The views of a scene show one set of named points, each view turned or mirrored, shifted and resized as a whole, with a little noise and some points left out.
In the rows, zero is written as 128.

Scene 1
View 1
Q275: [119 126 107  81 128 120 124 185 142 155 120 153  42 130  87 155 205 192
 146 113  84 112 108 152 124 145]
Q580: [168 117  72  94 131 147 112 161 146 150  85  92 114 126 143  93 146 119
 136 105 120 113 132 135 134 166]
Q432: [101 142 151 111 164 166  88 182 133 182 115 119 122 110 103 129 118 129
 132 135 190 133 175 155 101 134]
Q912: [140 133  87  69 153 144 125 149 171 142 107 119  79 131 116 122 124 162
 151 128 132 119 138 126 127 148]
Q923: [106 141 117  93 167 120 121 154 145 123 140 147  97 129 133  93 108 166
 168 152 134 110 175 132  91 159]
Q690: [128 133 120  88 167 175 101 151 165 152  97 104 126 123 117 100  80 119
 134 138 195 135 164 142 111 143]
Q214: [ 98 131 147  92 144 161 103 177 160 164  91 137  76 133  75 127 146 149
 122 126 163 127 128 176 118 138]
Q381: [138 109 131 122 115 177  77 212 116 207  61  99 118 112  94 123 192  92
  92  89 162 125 120 186 134 148]
Q729: [130 146 114  87 162 171 100 186 140 203 118 105  95 109  73 216 156 160
 128 116 176 143 151 126 130 105]
Q67: [124 113 114 100 127 132 112 178 144 148  92 131  86 130 114  91 165 137
 137 114 115 110 118 165 121 163]
Q475: [158 116  89  99 124 172  98 186 143 189  67  91  99 121  94 144 180 116
 111  91 141 125 109 156 148 145]
Q128: [135 126  99  74 153 174 110 150 186 152  75 110  79 138  88 120 128 141
 129 118 159 128 118 145 132 144]
Q976: [170 101  82 100 129 164 103 150 169 130  51  83 136 130 163  18 104  76
 127 107 142 108 127 159 133 188]
Q954: [121 119 135 115 128 153  93 197 123 182  89 121 109 119  99 118 172 122
 120 108 146 124 134 176 119 148]
Q654: [166 121  77 102 131 149 101 188 116 184 105  93 114 104 125 163 178 132
 136  99 121 119 137 123 137 142]
Q261: [127 122 118 110 134 136 100 185 120 163 104 121 111 115 123 103 158 130
 134 114 129 116 147 159 112 160]
Q520: [147 129  93  56 167 213 109 133 224 169  50  81  76 138  64 152  99 137
 112 116 205 147 109 130 152 121]
Q992: [ 88 134 160  88 159 190  95 166 185 169  72 125  82 136  58 121 114 133
 109 133 211 140 128 183 119 126]
Q541: [108 116 153 118 121 158  88 208 123 186  81 132  90 122  82 114 190 120
 107 104 147 119 119 194 123 151]
View 2
Q261: [142 160 111 108 105 104  87  92 125  72 121 141  85 160 174  88 146 151
 173 154  97 111 103 141 142 135]
Q690: [136 119  77 138 104  85  82  91  95  83  90 131  87 119 165  80 200 120
 118 196 133 142 105 156 103 148]
Q992: [154 174 101 129  98 127 143  73 101  81  69 140 126  97 157  59 212 136
 125 177 118 134 149 166  53 141]
Q729: [136 151  99 147  66 151 101 108  51  46 159 143 133 130 107  39 168 122
 171 139 130 131 149 131 100 124]
Q923: [152 119 106 136  77  86  90  84 126 102  85 149 123 150 147 109 193  86
 166 184  95 103  71 149 133 162]
Q520: [123 127  77 133 124 137 117  76  64  62 129 105 112  55 144  82 227 101
 110 186 119 184 196 139  86 107]
Q128: [135 139  97 115 119 122 110  75 105  73 126 123 107  96 162  95 193 110
 143 174  90 146 156 139 117 120]
Q654: [122 149 103 113 105 124  69 108  86  47 184 127  85 155 147  73 132 141
 183 133 106 132 132 118 159 112]
Q67: [139 167 119  83 129 112 105  76 139  80 136 125  88 144 189 113 142 139
 180 151  62 121 132 134 161 123]
Q381: [133 207 109  94 128 125 111  97 100  46 128 135  70 144 191  42 124 207
 148 135 116 135 158 143 107 111]
Q541: [150 210 123  99 114 126 132  83 119  69 107 145  99 149 186  67 140 182
 167 139  94 112 143 149 102 125]
Q912: [137 121 104 122 100 116  92  83 106  84 133 123 111 120 146 114 188  82
 169 174  84 133 122 134 147 130]
Q475: [126 178 105 101 126 136 103  96  91  49 164 120  84 125 169  68 144 161
 161 137 102 149 170 129 129 101]
Q214: [154 177 118 120  94 128 136  76 114  81  93 145 127 123 163  76 183 131
 158 160  92 115 141 155  94 139]
Q580: [125 131  93  96 138  95  70  92 114  69 153 114  61 134 179 115 153 136
 159 169  92 146 129 129 175 119]
Q954: [143 187 113 104 109 117 106  91 110  66 119 142  94 150 174  65 141 166
 164 147  99 117 127 143 120 128]
Q432: [145 145  94 135  86  90  82  96  95  74  89 148  91 154 159  58 167 148
 140 175 136 112  91 156 104 150]
View 3
Q520: [177  87 136 194  76 138  94 193  82 124  88 159 143 134  73 103 168 118
 110 140 100  58  68 190  23 125]
Q541: [151 104 135 112 166 151 122 136  65 101  86 138  85 142 112 144 131 140
  72 144 145 101 146 175  73 124]
Q275: [203 141 154 143 123 154  51 122  82 119  97 109  81 129  92 154 124 158
 121 167 126 119 140 140 121 129]
Q976: [134  66 128 138 159  96 161 141 110 136 148 183 181 163  84 112  83 128
 108 162 189  92  72 158  61 152]
Q261: [165 108 131 109 131 126 116 109  82 107 106 140 117 164 110 129 104 163
  92 150 160 112 120 149  72 119]
Q580: [174  98 149 143 126 106 120 132  93 126 134 157 139 165  95 129  89 151
 114 169 159 118  78 147  64 139]
Q912: [186 114 125 151  87 129  77 125  94 127 107 136 146 153  84 113 119 154
 130 152 139  94  94 143  87 122]
Q128: [172 100 130 161 107 138  96 152  94 126 101 150 141 139  80 114 139 132
 115 151 131  78  97 167  65 129]
Q992: [143  89 100 138 113 158 102 155  75 105  62 145 131 130  87 102 182 124
  84 114 128  47 128 187  51 110]
Q432: [154  99  97 102 102 130 118 109  72  93  82 150 136 174 111 103 131 166
  83 125 153  86 112 155  43 102]
Q690: [154  86  97 129  87 119 117 126  86 108  92 162 171 169  93  87 134 150
 101 124 153  70  87 159  38 112]
Q729: [189 119 131 132  68 147  86 138  58  91  63 128  94 158 110 122 160 166
  84 129  99  95 111 167  35  98]
Q475: [178 100 170 148 128 132 123 161  72 115 107 151  90 150 107 149 122 137
  87 163 126 118  95 174  45 133]
Q214: [160 108 115 131 125 155  91 137  75 108  77 132 114 133  93 123 151 141
  93 137 135  75 139 168  77 118]
Q67: [162 109 135 127 148 134 103 121  91 124 114 134 120 143  98 134 108 146
 108 160 158 104 124 145  99 133]
View 4
Q214: [145  92 159 142 123 158 125 144 183 135 104 118 125 143  84 150  91 140
 131 116 146 136  89 164 138 127]
Q690: [159 101 167 124  91  87 145 157 169 110  98  83 143 119 144 132  99 142
 189 104 148 135  66 184 139 107]
Q67: [136  83 174 147 156 166 155 149 155 147  87 136 150  85 102 129  73 129
 133  94 158 107  73 161 126 142]
Q729: [155 106 121  96 140 126 167 164 177 111 160  79 155 181  64 115 111 143
 150 120 151 137 118 143 133 153]
Q654: [155  92 141  99 171 135 201 151 139 139 133 106 177 109  84  83  84 130
 152 109 167  92  94 154 127 166]
Q432: [163  94 153 106 123 120 141 142 168 125  88  95 132 124 128 124 116 170
 188 111 161 136  84 178 124 128]
Q541: [170  81 150 120 149 181 144 114 174 167  81 131 122 119  66 128  85 143
 127 129 156 111  92 185 124 129]
Q976: [171  84 201 146 107 101 179 132 136 150  65 114 160  36 156 106  39  99
 166  96 146  76  33 217 139  97]
Q261: [148  87 159 121 152 152 160 140 154 146  91 118 151  95 109 112  92 152
 161 103 169 107  84 168 122 147]
Q520: [162 111 156 139  69  82 159 171 184 105 160  71 157 163  88 139  53  70
 125 116 109 133  80 173 175  85]
Q128: [145 100 169 147 109 122 155 163 171 117 126 100 154 121 100 135  65 102
 132 104 137 121  70 165 150 111]
Q475: [171  89 145 112 141 140 187 133 154 153 129 112 155 123  65  96  58 104
 126 123 145  92  94 177 141 133]
Q381: [194  80 138  94 141 158 169  96 162 178  93 118 127 122  57  97  75 128
 132 142 150  93 103 202 131 125]
Q954: [164  86 152 113 147 161 154 125 164 153  93 121 134 115  85 118  86 143
 143 119 157 106  92 178 129 138]
Q923: [117  98 180 150 130 134 129 176 170 103  95 111 148 103 150 151 116 170
 180  80 163 150  66 143 125 145]
Q912: [123  98 173 153 136 126 160 182 157 102 126 106 170 109 119 135  82 124
 150  85 149 124  66 143 140 141]
Q275: [104  92 158 157 186 194 156 173 163 129 136 144 162 117  62 142  83 126
 105  93 160 119  91 112 131 178]
Q580: [150  91 172 135 145 121 191 154 135 135 107 116 175  73 119 100  60 111
 153  93 157  84  58 173 133 140]

Which points are out of place in each view (at most two, in the order of its rows)? Write - if all are in place.
view 1 | Q432, Q923
view 2 | Q67
view 3 | Q729
view 4 | -
